Each row is a point on a landscape with many valleys, with its height.
From any point a ball takes the steepest step (drop divided by distance) to one of its 2 nearest points. It stops when none of these is lower. Distance is the straight distance between rows; heights are no part of it.
Z_374: [ 13  -4  11  -4  29 -12  13 -15  26 -19  19 -16  -7  -3   2  38  25  -6
  25  -4  12   8 -23 -16  43   3  15  -1   5  -4  -4 -26  13   8  18  11
  11]  h=474
Z_719: [ 14   2  -2 -13   6   8 -18  -1  -6  -1 -16 -13  12 -27 -10  -4  13  26
 -37   6   9  24 -30   2  21  35 -27 -10  -7 -16   4   5  37  15 -21 -17
   2]  h=361
Z_565: [ 22  -2   3  -6  11   0 -18   0  16  14   1 -32   8 -18 -18   1   4   3
 -26  20   9 -15 -13 -10  23  17 -16  18   1   4 -11   5  15 -41  13   0
 -10]  h=471
Z_54: [ 20   2  -9   0  -2 -12 -18  14  -1  22 -32 -21  17  35 -29  -4   0  -9
 -10  11   3  -1  19 -31 -22 -15 -20  24  28   6  -7 -16  -2   7 -19  -1
 -16]  h=442
Z_371: [ 21  -3   4  19  -5  10 -19   0  -7  15  -2 -13  14 -48   0  -3   1  -3
  10   9  -6  -6   3  -7  -4  -2 -28   5  -2  -5  13 -24  -2  20  -9  -9
   9]  h=516
Z_214: [ -6 -20   0  -8  -2  12 -16  -3 -14 -11 -11   2   8 -31   5  -8   0  27
 -31  -8  16  11 -14  15   3  17   1 -30 -28  -4   6  23  17 -14 -16  -9
   4]  h=405
Z_410: [ -1   8 -13   4  -6   5   2   3  18  -7   1  -2  -1  -6  10  11  -8 -10
  25  16 -10 -35  14  -9   6  -7  16  23  -2   7   5   4  -6 -37  10  11
  11]  h=569
Z_608: [-15  22  12  18 -34   1   2  15 -11  21   9 -17 -10   9  -4 -10  18  39
 -22  -9 -15 -18  -7 -11 -15  10  -1  28  -1  21 -20   4   2 -21  -7  -7
  19]  h=289
Z_897: [ -7   1   9  16  24   9  29  -7   7  -9   1   9   0 -28  -2  17  10  -6
  14  -3  -5  11 -14 -10  28  -7 -20   8  -7 -20 -17   3  16  16   0  10
 -16]  h=325
Z_466: [ -2 -38  11   1  16  12   1 -16 -17 -20  -2   2  12 -45   9   2  10  11
 -11 -20  11  16 -31   9   1   1  -8 -43 -36  -9  -9  21  10  14 -10  -4
   6]  h=403
Z_349: [-38   2  -6 -16  -9  19  25  -8 -13  -3  15  35  -7 -11   1  -5  -1   1
  16  -3  -7  15  -2   5  10  16   4 -21  -3  -7   8  13  24  19 -16  10
  -6]  h=226
Z_722: [ -2  29  -2  -9 -25   1   0   7  28  -1  11   3 -10  48  -7   2   2  -7
   0   9 -12 -10   5 -19   3  12  11  38  24  11   2  -5  -8 -28  11  -5
 -11]  h=509
Z_631: [-17   8 -24 -16  -5  17  25   9  20  -1  -1   0  13  14  20  10  10  -5
  29  30 -16 -20  15   4  -9 -12   9   3  15   2  -6  19   7  -2  -6  24
  12]  h=279
Z_922: [  6  17  -8  36  20  -4   3  22   5  -5 -33  -3   8   6   9  19 -16 -11
   6  10  -2 -26  28 -11 -19 -40  -5  23  -8  -2 -26   6  -1 -22   7  11
  -3]  h=618
Z_514: [ 27  12 -13  -5  24 -10 -37 -11   9 -14 -11   9  -8  26  11  13 -11 -10
   8  -8  11  17  10   2   4  -8  18 -16   0   3  19 -22  -6   3  15   6
   7]  h=193
Z_317: [-13 -16  -2  13  29  11  28  -5  11 -33   3  18  -4  11  26  35  15  -8
  28 -19   9  22 -14  -2  -5 -30  12 -24  -5 -10 -22  -5  -8  26   8   7
  12]  h=283
Z_550: [-24  15  -7 -19 -20   6  29  -6  15 -25  31  44 -27  21  18   5  -8  -9
  16   4 -10  -1  -7  20  13  15  26 -14  -1  -6  -3  25  18  -9   8   7
   2]  h=324
Z_501: [-19 -13   5 -36 -24   0  18 -10  16  -1  28   0  -2  -5  -3   1   9 -11
  26  10  -5 -11  -4 -15  29  16  16  10  16  -4  19  -8   9 -10  -8  -1
   6]  h=477
Z_104: [-27  26  12  19   3 -10  15  13 -21  12 -20  20 -24  13 -18  -6  -6   3
 -18 -25  -4  13  12 -28   2  -7   8  14  -7 -10 -15  -7   9  -6 -23   3
  -6]  h=510
Z_955: [-10  21 -24 -19 -11   5  11   2  25 -11   6  18  -4  35  15   7 -12 -26
  17  28 -15 -12  23  -1  -1   3  12  13  20  -1  12  10   1 -11  -4  21
  -9]  h=244
Z_611: [ 21  24  15  37 -36  21  -2  14  -9  36  -9 -13   3  16 -22 -11  -6 -22
   4   5 -31 -32  15 -17 -44   5 -32  35  24  19  -9   4 -25   1   7  12
 -17]  h=574
Z_845: [ -3  -5 -24 -21   7   4   6  -9  29 -24  13   4   6   7  19  31   8 -14
  44  16  10  -5   0   2   8 -13  26 -17  -3  -1   7  -6   7  -5  13  10
  20]  h=348
Z_272: [-12  -6   4  -8  18   3  17 -12  17 -14   1   8   1 -23  -3  13   4 -11
  14  11   5  -6  -4  -6  41   5   4   5 -12 -10  -9  20  22 -17   9  11
 -14]  h=371
Z_832: [ -4 -12  20 -31 -21  -6   3  -9  16  -9  39   1 -21  10   5  -2   5  20
   5 -13  11 -11 -33  28  30  24  34   3   5  12  -1  11  23 -24  24 -25
  17]  h=514
Z_628: [ 12  -5   5  -5  17  14  -1 -12   5  -3  12 -10  17 -16  -1  11  24  28
 -20  10   6  22 -33   3  24  18 -26 -15  -4  -6 -21  14  34  18  -6  -5
   3]  h=396
Z_487: [ 21  -9  -2   5  39  -6  -8 -10  11 -17  -4  30   4  22  10  -6 -10  -8
 -24   4   4  20  -1  21  -6  -8 -14 -14  -1   2 -17  20  -5  19  13  10
 -29]  h=120
Z_75: [-25 -11 -27 -14  10  14  40  -3  15 -21  -7   5   8   0  17  28  12  -1
  53  11   4  -7   6   2   4 -13  11 -15  -4  -6  -5   9  12   1  -4  16
  13]  h=327
Z_704: [-13  28   8  32 -14  21  28  21  -4  21   5  -1  -8   5  -1  -6   0  -5
  -5  14 -28 -31  17  -4 -25 -15 -11  19   7   3 -23  10 -12   1   2  24
   3]  h=551
Z_761: [  4  29   8   6 -16   2   0  -8  41 -14  19   2 -19  32   7  21  -9 -29
  15  13 -13 -13  -5 -13  13  -5   9  27  11   0  -5  -6 -21 -33  23   0
  -5]  h=529
Z_344: [-33  -1   6   6 -17   9  30  12  -6   0   9  16 -13   7   7 -15 -11  -8
   5   4  -5 -10  18  12 -16 -15  23  -5  -8  -4  -1  10 -15 -12  -5  10
   6]  h=476
Z_173: [ 20  -8   9   6  25 -27 -23  -5   0  -4 -11   5  -2  30   6 -22 -16  -5
 -34  -6   9   9   3  21 -16  -7  -3   2  -1  11  -5  15 -29   2  15  -4
 -23]  h=188
Z_224: [ -6  -1  16  11  -1   7   8   9   9   6  15 -25   7 -25  -4   3  25  21
   3   5  -6 -13 -13 -19  12  -6  -4  10  -6   3 -22 -11  -1 -10  -9  -8
  20]  h=184
Z_683: [ -7  -1 -13  -2  27  -7  -3   4  -6  -3 -36  -1  16 -19  -4  16 -13  -3
  -2  10  11  -9  17 -19   8 -10   0   9 -13  -8  -3   5  22 -31  -5  12
  -3]  h=323
Z_942: [ -3   8 -10   4 -23  -2  12  15  11  12 -14 -14   2  32  -9  -2  -7 -19
   5   6  -9 -29  18 -36 -21 -15  13  34  12   8 -10   1 -11 -42 -14   8
   4]  h=525
Z_257: [ 19 -10  -5   1  11   7 -14  -9   7   0 -15 -11  20 -50  -2   8  -8 -10
  13  17   4  -7   4  -7  17   7 -25   0  -4 -12  19  -9  20   0  -2   3
  -8]  h=500
Z_804: [  9   2   9   8  -6   1  -5 -15 -24   2  29  14  -3 -19  11 -21  -6  13
 -11 -16  -8  13 -19  35   6  14  -2 -15  -5   9  10  18  -5  36  15 -24
  -1]  h=306
Z_847: [  7   2   2 -10 -19 -11 -11  -8   9  14  22  -4  -2  12  -7 -14  -8   0
   1   7 -11   2  -1   6   0  16   0  19  15   8  20  -3 -16   4  13 -17
  -9]  h=470
Z_843: [ 16 -21   2  -7   7   6  -4  -9  28  -1  24 -27  14 -21   4  15   5 -19
  28  18   5 -20 -11  -9  16  -9   2   3   3   9   5 -12 -15 -14  18  -4
   9]  h=417
Z_473: [  4 -22  -1 -21   1 -10  -2 -22   9  -6  19   4   5   0  -4 -13  -2 -15
  10  10   5   2  -5  15   8   6   2 -10   4   5  16   7 -11  -6  12 -13
 -12]  h=451
Z_519: [ 10 -12   5  10  10 -13 -16  -1   9  -3  -7  -2 -10   2  -1   0 -11 -28
  13 -10   2   2  11 -19   0 -23   9   4   1  -4  13 -33 -34  -2  -2  -3
   2]  h=273
Z_872: [ -5  17 -24   1  11   3   5   5  20 -28 -17  24  -7  23  16  28 -16 -24
  18  14  -3   3  22   3   1 -21  15   1   0 -13   5   3   2  -6   9  16
  -8]  h=192
Z_240: [  2  29  -4  -4 -20   1   5   3  14  10  22  12 -11  46  -6 -11   1  -8
  -5  16 -21  -1  11   3 -10  16  -7  21  29   5  15   3 -13  21   9  -7
 -12]  h=488
Z_635: [ 10 -37   1 -21   7 -20   3 -21  -8 -14   8  -5  10  -9   6 -12   4  -9
  17 -15  14  32 -22  27 -15  -2 -18 -33   5   0  19   1 -24  47   7 -16
  -3]  h=408
Z_182: [-18  13   5  -7  -3 -13  14  10 -20  18 -14   2  -3  23 -19 -13   5  10
 -15 -10   1  31   9 -11  -3   2 -13   2  20 -11   1 -12  -9  31 -18 -12
  -6]  h=139
Z_883: [-23   1   6   2 -17  -4   8  12 -40  13 -13   7  -4  -9  -8 -30 -16  10
 -38  -5  -5  17   6  14 -14  14 -22  -3  -7 -16  14  17  -4  20 -28 -16
 -17]  h=137
Z_663: [-18  -8 -15 -32 -13  -2  -4  -9 -15  -2   1  16   2   1   1 -14  -1  15
   8  -8   9  22   2  11  -1  25   9 -20  -2  -4  33   6  14  14 -13  -9
   2]  h=152
Z_601: [-19  10   1   3 -22   6  15   6 -19  11  15   3  -6  10   8 -17  12  30
 -14   0  -5   9   3  26 -18   8   9 -16   8  10  -1  15  -8  28  -4  -9
  14]  h=398
Z_97: [ 27   6 -13  -8 -27  -5 -42   5 -11  20 -14 -29  11  -4  -5  -6 -16   2
   1   2   2 -19  22 -14 -21  16   8  21  13  25  38 -23 -14 -29   4  -4
   5]  h=326
Z_561: [-14 -24   0  -3 -18   3  -5   5 -14   0   4  -3   9 -26   3 -20  -8  14
 -10   6   3 -15   2  23 -13   3  11  -9 -29  -4  -1  21  -4 -25  -8  -6
   8]  h=433
Z_583: [  6 -45  10 -16  19  -3  -9 -14  -6 -26   7  -8  -1  -6   8   4  12  22
  -7 -38  27  18 -36  18  10   1  25 -52 -26  11  -6  20   2  -6  18  -4
  10]  h=555
Z_517: [ 15 -19   6 -20  32  -2  -5 -17   7  -7   7 -24  13   5  -6  10  30  20
 -20  -5  20  25 -33   0  32  12  -7 -17   2  -4 -13  -3  15   3   9  -4
  -3]  h=425
Z_295: [  0   1 -17   1   1   1 -11  14  -8   8 -40  -3  21 -18 -10  -1 -18  -9
  -6  27   0 -21  22 -17  -6   1 -23  29  -3  -6   2   6  25 -24 -22  12
 -15]  h=287
Z_111: [  3  23   5  22  21   8  13  11   5   6  -5  11  -1   8 -11  14   5  -9
  -3  10  -7   9  11 -20  -2 -20 -30  18  22 -11 -22 -20   4  26  -7   9
 -13]  h=400
Z_155: [-14   2  -2   7   2   9  -4  13 -28   1 -32   9   6 -17 -10 -11  -4  14
 -31  -4   4  18   0   8 -20   4 -23 -21 -17 -18  -8  10  12  19 -36  -5
  -8]  h=199
Z_62: [-22  -3   1  -6 -31   3  25  13  16  -4  22   0 -11  24   5  -5  -3 -24
  18  14  -9 -18  12  -7 -15 -16  24  11   7  -7   1  -5 -36 -27  -6  -1
  10]  h=496
Z_781: [ -8  21  -4  36   1   8  24  23  -6  14 -33  -5   0  -4 -10  25 -19 -19
  15   4 -11 -25  29 -24 -17 -36 -23  36   7  -7 -30   1  -1  -1 -15  19
  -4]  h=632
Z_22: [  0 -17   3 -18 -17 -14 -28   3 -23   9   3 -28  -2 -15  -4 -16  -4  29
 -33 -10  19 -17  -8  23  -2  20  17  -5 -14  18  20   4   0 -41   6 -24
  21]  h=357
Z_503: [ 20 -15  12  -3   4   0 -29 -12  -5  11 -10 -16   8 -43 -11  -6 -13  -2
 -21  10  10  -3  -5  -5  17  25 -19  10 -10  -8  16  -6  10 -20   1  -2
 -13]  h=486
Z_820: [  1  25 -19   8   3   6 -15   7  -9   7 -12  -4   6  13   7   3   8  35
 -17  -1  -4   4  11   4  -9   5  13  -6  -2  12  -9   3  19   2 -15   4
  13]  h=407
Z_857: [-40  14  -3  -6   8   1  18  14 -14  -5 -25  15  -6  12 -11  -1   8  24
 -10 -11   5  12   4 -23   5   3  13  -2 -13 -11 -12  -1  21 -15 -27  11
   4]  h=481
Z_121: [ 34 -28  12  -1  31 -13  -6 -20  27 -12  24 -16   5 -10  13  18   8 -16
  10   4  11   0 -22   5  16 -13  -5  -7  -7   2 -11  -5 -13  -1  30   1
   1]  h=435
Z_833: [  7   4  12 -10   3 -19 -17 -10  -7  10   6 -15  -7 -10  -5  -3   6  20
 -11 -29  10  19 -11  -6  24  13  13  -1  -1   2  19 -28  -6   3   8 -17
  15]  h=236
Z_626: [-11  18   7  37  15  17  16  24 -35   8 -25  15  -3   4   0  -1  -6   5
 -22  -6  -5   1  19  -2 -27 -28 -12 -10  -5 -10 -37   0  10  22 -14  14
   1]  h=587
Z_393: [  2 -14  10  14  27 -10   8  -6   6 -21  -2  11 -11   4  14   6   4 -16
   9 -22   9  16  -6  -3   6 -27  14 -16 -16 -13 -12 -20 -27  14   3   5
   4]  h=202
Z_613: [ 16  11 -13  43  19   1 -10  20 -18   9 -35   3  10   3   4  11  -5   5
 -20  11  -6  -9  25   4 -40 -27 -14   4  -8   7 -30  -1   6   4  -8  15
  -1]  h=602
Z_953: [ 32  -7 -12 -10   6  -8 -28  -1  -1  15 -23 -18  29   6 -16 -11   2   8
 -29  29   1  11   4  10 -17  14 -41   5  15   0  13   2   4  22 -10 -17
 -19]  h=307
Z_447: [  6  -5  14   3  -8   1   2  -6   9   1  34 -31   4 -38   1  12  28  19
  18  -4   9 -12 -28  -1  27  13  -2  -4  -6   0  -4 -22  11   3   7  -7
  32]  h=116
Z_823: [  2   6  12  35 -25  25  13  18  -5  28   3  -9   6 -14  -6 -13 -13 -24
   6  21 -30 -36  16   1 -42 -14 -29  24  10  12 -16  10 -28   1   7  15
 -11]  h=564
Z_753: [-15  -7  -2  -4 -14  -4   0   3  -7  -3   9  18  -9  14   8 -21 -14   9
  -6   2  -1 -13  10  30 -12   3  22  -8 -16  11   3  21  -1 -25  -3   3
   1]  h=455
Z_477: [ 13 -16  -3 -16  28   0 -11  -3  10   0  -4 -36  15  -2 -11  19  17   8
  -9  17  24  -2  -8  -9  16  -2   1  -6  -5   3  -9  -7  14 -22  10  -1
   7]  h=449
Z_274: [-25   7  15  -4 -10 -12  16  -1   9   2   4  16 -18   4 -17  -6  -6 -16
  -4  -3  -8  -8   3 -21  19   3  11  28  -2  -4  -6  -3  -4 -35  -3  -2
 -13]  h=432
Z_560: [-12   5  10  10 -18   2   9  10  13   7  10 -27  -7   3  -2   3  23  19
  -5  -2  -6 -26 -12  -9   7  -9   9  21  -4  13 -30   4  -6 -45   9   6
  26]  h=243
Z_135: [ 16  -8  -4  25   0  11 -13   9  -8  13 -13  -1  22 -27  -4  -1 -10 -20
  13  18 -11 -15  25  -2 -26 -25 -25   6   9  -5   1 -20 -12  18 -12  -1
  -3]  h=530
Z_454: [ -5 -27  22 -24  -2 -14   3 -10   1 -15  23  -2 -10   6   2  -3  13  27
 -15 -25  18   8 -37  28  26  12  25 -25 -17  11 -19  22   8 -12  16 -21
   8]  h=535
Z_378: [-13  -9 -15 -11  15  10  19 -15   3 -28   6  16  -7  10  15  22  16   1
  34 -28  11  23 -19  -4   2   0  24 -44  -8  -3  -1   3  10  24   0   6
   8]  h=260
Z_642: [-23 -34   0 -18   6   1  17 -17 -14 -24   2  23  -8  -7   0  -1   7  -1
  22 -43  17  27 -19   2  -1   5  10 -50 -11 -11  13   8  -3  25  -6   4
  -8]  h=331
Z_67: [-18   4  29  10   6 -24   4   1 -25   5  -7  14 -24  -2 -10 -16  -7   0
 -17 -39   3  17  -3 -15  12  -8  12   4 -13 -12  -3  -4 -16   2 -17 -10
  -5]  h=532
Z_395: [ -3 -22  -8 -36  18   1   1 -14   4 -22   4 -12  -3  -1  -5  18  18   9
  13 -14  31   9 -18   4  31  20  32 -31  -9   1  13  -1  30 -24  17   4
  17]  h=257
Z_518: [-14   4  -6 -24   2  -6  -3  -8  12  -5   0  22 -10  -4  -9  -6 -15 -11
  -1  12   2  -7   9  -4  34  14  13  14  -6  -6  11   7  17 -34   8   7
 -21]  h=404
Z_124: [ -1 -21  -3   4  39  12 -10 -15  -1 -16 -13  22  10 -18  13   5   8  15
 -13 -31  15  25 -15   4   5  -2   1 -41 -17  -2  -8  20  14  12   4   8
  -9]  h=354
Z_156: [  9  -2   1   7 -12   8  -2 -18  -4   8  37  13   2 -37  17  -7   2   3
  17   6 -10   0 -14  23   3  14 -11 -15  -8   4   2   6  14  34   4  -4
   5]  h=335
Z_976: [  3 -22   5 -12   2 -12  14 -14   7  -5  28  11  -1   8   3 -14 -10 -24
  16   3   5  18  -6  27 -16  -2  -2 -22   3   4   7  11 -25  27  11 -10
  -4]  h=431
Z_146: [ 18   8  -9  -7  -6 -10 -33   9 -11  12 -32 -27  17 -13 -12  -8   7  27
 -40   9   6  15 -10  -2  -8  23 -35   4   5 -11  15 -11  18  15 -19 -26
   0]  h=330
Z_461: [  4 -37  10 -16   9  -4  15 -19  11   0   7 -17  20 -17 -11  -5  24  -3
  15   9   7  17 -22  -3   4   1 -28  -9   4 -14   0 -14  -3  35 -18  -9
  -5]  h=240
Z_485: [-30   6   3 -17  -8   1  29  -9   0 -16  26  43 -28  14   3  -3  -5  -7
  16 -17  -1  19  -7   5  20  10  23 -19   0 -12   7  10   9  13  -1   1
 -15]  h=280
Z_707: [ 15   2  -8  25  -4   5 -15  14  -8   7 -22  13   9   1  -3  -5 -25 -28
  17  13 -13 -26  38  -1 -28 -21  -3  13   2  -2  12  -9 -15   1  -1  14
 -19]  h=542
Z_737: [ -7  24  -7  14 -22  11  18  19  11  13  -7 -13   8  19   3  -8   4 -10
   5  23 -29 -38  15 -13 -21 -12 -13  33  13   8 -21  21  -4 -25  -6  29
  -7]  h=539
Z_199: [-26  13  10   7   2  20  35   0  -1  -1  15  22  -6 -19  -2   2   7  -1
   9   5 -18  12 -15  -2  26   9 -10  -3   4 -16 -12  11  22  30 -14   6
 -10]  h=277
Z_52: [ 15   1  -1  -5 -11  -9 -32  -1  -8  17  -7 -14   2 -13  -7  -3 -13 -12
  16 -11   0   0  10 -17 -11   1   5  15   4   9  36 -40 -26  -1  -2 -22
   9]  h=309
Z_24: [ 20  -6  -2   1  30   8 -20 -14 -15 -14 -13  21   0   5  18  -3  -1  21
 -25 -40   9  38 -17  15   1   2  -3 -42  -3   7   4  26  -1  34   9  -7
 -10]  h=305
Z_369: [ 18  -2  -2 -10 -28 -17 -27   1 -17  22  -1 -26  -1  -8  -4 -10 -14  18
 -20  -5   9 -13   1  11  -7  26   6  22   6  28  31   1  -7 -41  24 -29
   3]  h=341
Z_881: [ -2  -8   6 -17  11  -8  12  -9   3   5   0  -3   3  12 -15  -8  11  -6
   3  -3   4  32  -5  -4   8   4 -19  -2  23 -16  11 -18  -8  47 -15  -8
 -10]  h=194
Z_612: [-33  -5   0 -24  -9  -6   9   7 -19  15 -10  16  -3   7 -15 -23  -8   4
 -11   0  -4  16  15   4  -4  13  -5   0   8 -15  23   7  -3  17 -19  -9
 -14]  h=71
Z_472: [ 19  15   3  11  19  -5  -6   4  26   3 -13  -6   7  39 -10  13   5 -18
  -2  14  -7   4  10 -26  -9 -21 -20  23  29  -1 -20 -20 -11   8  -1   2
 -11]  h=424
Z_10: [ -9   8  -2   8  -4   5  -4   9 -17  16 -25   1  15 -13 -18  -9  -1   5
 -22  19  -3  -5  10  -8 -13   0 -33  12  -4 -15 -17   7  21   0 -30   5
 -14]  h=254
Z_252: [ 23  10   1  -1   0 -24 -20 -10  -9   1  15   1  -9   2  11 -11 -10  16
 -11 -29   0  29 -15  21  16  10   3  -6   9  13  24  -4 -16  30  23 -23
   2]  h=274
Z_670: [  9   2  -4  16  26  -7 -10  -2  15 -34 -11  26 -18  22  22  22 -18 -30
  13  -6   8  18   9   8  -5 -27  14 -18 -10 -12   1 -11 -16   4  15   6
   4]  h=104
Z_654: [-18 -12  15 -17 -15 -10  24  -7  16   0   7 -10  -8   2 -24  -3  16  -3
  15   1  -1  -6 -10 -29  27   9   7  27   6  -8  -1 -16   0 -19 -13  -4
  -6]  h=458
Z_901: [  9 -13  10   0  11  -5 -17 -10  -3  -8  16 -22  -9 -31   2   9  12  20
  -2 -23  21  -1 -21   4  27   3  24 -22 -23   1   0 -14   3 -14  10  -5
  22]  h=185
Z_450: [ 24 -26   6 -19  23 -20   0 -26  21 -21  25 -17  -2  11   7  20  19 -10
  24 -13  25  14 -34   5  20  -4  17 -24  -1   1   1 -18  -5  10  33   4
   8]  h=453
Z_808: [-18  23 -15 -10   6   1  -4   4   2  -7  -9  18  -6  19   3  10   8  22
  -7  -6   2   6  10 -11  17   8  29   2  -6   4  -5  -2  30 -20  -7  11
   9]  h=445
Z_446: [ 32   4 -16 -10   4 -25 -37   0  -8   5 -21  -7  15  24  -7 -10 -11   5
 -22  17   1   6  18  17 -17  17 -10   5  18  21  31   0  -5  10  11 -11
 -15]  h=281
Z_426: [ 12 -11  -5  -5  -4 -13 -33   7 -24   3 -20 -19   9 -18   2 -15  -8  29
 -48   5  15   1  -8  27 -17  22  -1 -11 -19   3  12  17   7 -18  -4 -19
   3]  h=377
Z_917: [-22  15   6  23 -11  15  21  24 -24  25 -24   1  -6 -13 -19  -3 -14 -17
   5   4 -12 -12  29 -27 -25 -21 -17  16   9 -17 -14 -14   3  14 -23  11
  -4]  h=642
Z_595: [ -5  -1  25  17  10  -4  -4  -2 -19   3  -5  -2  -8 -27 -14 -14   0   8
 -30 -24  -1  10 -12  -4  17   1 -11   1 -18 -12 -13  -5   0   0 -12 -10
  -8]  h=553
Z_887: [ 21  22  -9   9 -42  12 -28   6   3   9  -4  -6  -6  16   8  -1 -15 -12
   9   2 -21 -45  22 -10 -25  13  16  35  10  31  23   2 -18 -43  14  15
  -2]  h=563
Z_566: [ 14   4  -1  22  20   7 -10   2  -4  -4   4  20   1   5   9  -6  -2   3
  -3  -4  -4   9  14  20 -15 -16  -3 -16  -4   2  -6   2 -10  28   4   3
  -9]  h=198
Z_812: [  8  -1 -12 -11 -10  15  -4 -10  21   7  23 -22  19 -31   5   6   6  -2
  25  27  -9 -26 -12  -3  23  14  -7   9   4   7   7   5  23 -15  12   8
  12]  h=395
Z_221: [  6  10 -25  13  28  10 -10  11  -5  -2 -30   0  23 -18  13  20   1  23
  -6   9   4   0  13   3   3  -6  -2  -4 -18   1 -11   7  34  -8  -6  15
   7]  h=365
Z_805: [ 13  21 -12  15 -18   5 -14  10   7  -4  -9  12  -7   9  12   5 -29 -30
  12   8 -15 -39  35  -6 -16  -6  18  26   0   9  17   0 -15 -33  10  10
  -8]  h=556
Z_853: [  5  31   9  32 -33   9   6  22 -23  27  13  -8  -9  19  -1 -15   4  11
 -12  -4 -22 -13   6  10 -38   4  -5  20  15  27  -5  -2 -27  17  10  -4
  10]  h=344
Z_247: [ 10  18 -15  -6 -14  11   7 -15  20   0  37  12   3  -8  13   0   0  -5
  32  22 -16  -7  -6  10  11  11  -5  -1  10  10   5   7  20  18  12  11
   8]  h=366
Z_53: [  4  20 -11  18 -20   5  -1  14  -7  11  19  -5  -5  22  21 -10   6  19
   0   6 -18 -11  14  22 -34  -4   6  -5   5  19   0   0 -21  16   1   4
  18]  h=369
Z_799: [ 23  -7   5  10  32  -1 -14  -8 -10 -10 -10  19  -5  16  22  -6  -2   1
 -17 -32   8  40 -11  18  -5 -16  -4 -32   5   2  -1  -9 -22  45  12   2
   0]  h=261
Z_524: [ -3  -4  10  12  33   6  18   2   4  -1 -19  22  10 -12 -14  12   0 -15
  -1   2  -4  13  10 -14  13 -15 -35   9  12 -27 -17  -4  16  33 -11  16
 -26]  h=370
Z_175: [  0  11 -33 -22 -15   7 -14  12  13   6 -18 -12  17  10   1   8  -7  -3
  12  25  -9 -33  29 -22  -1   3  11  25  12  12  20   6  17 -43  -9  18
   2]  h=584
Z_619: [-13  15   9  17 -33  -1  17  22 -24  32   6 -26 -10  11 -13 -18  11  18
 -22  -1 -17  -6  -5   2 -28   1 -18  15  12   9 -19   2 -25  15 -10 -19
  11]  h=322
Z_139: [ -3 -17  19 -30 -23 -15   5 -18  18  -5  40   1 -18   6   2   1  10  -2
  22  -9  10  -5 -16   7  27  14  28   4   0   5  12 -13  -6 -20  12 -16
  21]  h=497
Z_411: [-14 -41   8 -27  -4 -23  11 -25 -10 -12   6   3  -1  -7   0 -25  -3   1
   6 -29  20  33 -26  23   7  13   6 -32  -9 -10  27   8 -18  28  -3 -19
  -6]  h=381
Z_645: [ -9 -32  27  17   6  -3   8   2 -11   0   3 -12   5 -37  -3 -15   7   0
 -21  -7  -1  -1 -18   8   1 -16 -19  -5 -35 -14 -27   5 -18   3  -6  -8
  -9]  h=571
Z_232: [  1   7  14  -1 -16  -8   7 -10  33 -25  36   9 -27  17  13  15  -3 -23
  21   2   0 -11 -16  10  25   1  27   7  -4  -5  -5  -1  -3 -33  24  -4
  10]  h=519
Z_276: [ 26  -3  -9 -13  24 -24 -39  -3  -9   3 -31  -8   6  16   0  -4  -5   7
 -21 -18  18  25   6   6   1   5  -1  -8   8   7  23 -16 -10  10   4  -9
   0]  h=249
Z_375: [ -3  33  -4  21 -19  15   2  21 -21  29 -25   2  -5  16 -26  -4 -15 -13
  -1   8 -22 -15  31 -27 -29  -2 -31  23  25  -3  -6 -14  14  23 -19  18
 -16]  h=650
Z_287: [  8 -10 -19 -30   3   0 -10  -9  17 -12  24  -6  -3   8  12  15   6   3
  26   4  26  -4  -7  14  10   7  34 -24  -2  15  11   1  20 -24  25   3
  32]  h=308
Z_427: [-12  28  13  34 -10  20  19  24 -28  14   6  15 -18  -2   2  -6  -8   3
 -16  -5 -12  -2  22   0 -29 -17   0  -5  -4  -1 -13  -2 -10  32  -1  12
   6]  h=570
Z_945: [ -9  18  -4  15 -24   6  11  19   9  -2  -8  -8  -8  33   6  10  -7 -35
  19  10  -9 -24  19 -27 -34 -31  14  21   9   2  -7 -16 -33 -18  -8   7
   9]  h=512

Where does a ball stop that starts at each point below?
Z_517: Z_670
Z_761: Z_378
Z_450: Z_447
Z_595: Z_612
Z_53: Z_447
Z_501: Z_349
Z_645: Z_487
Z_374: Z_447
Z_426: Z_670
Z_707: Z_670
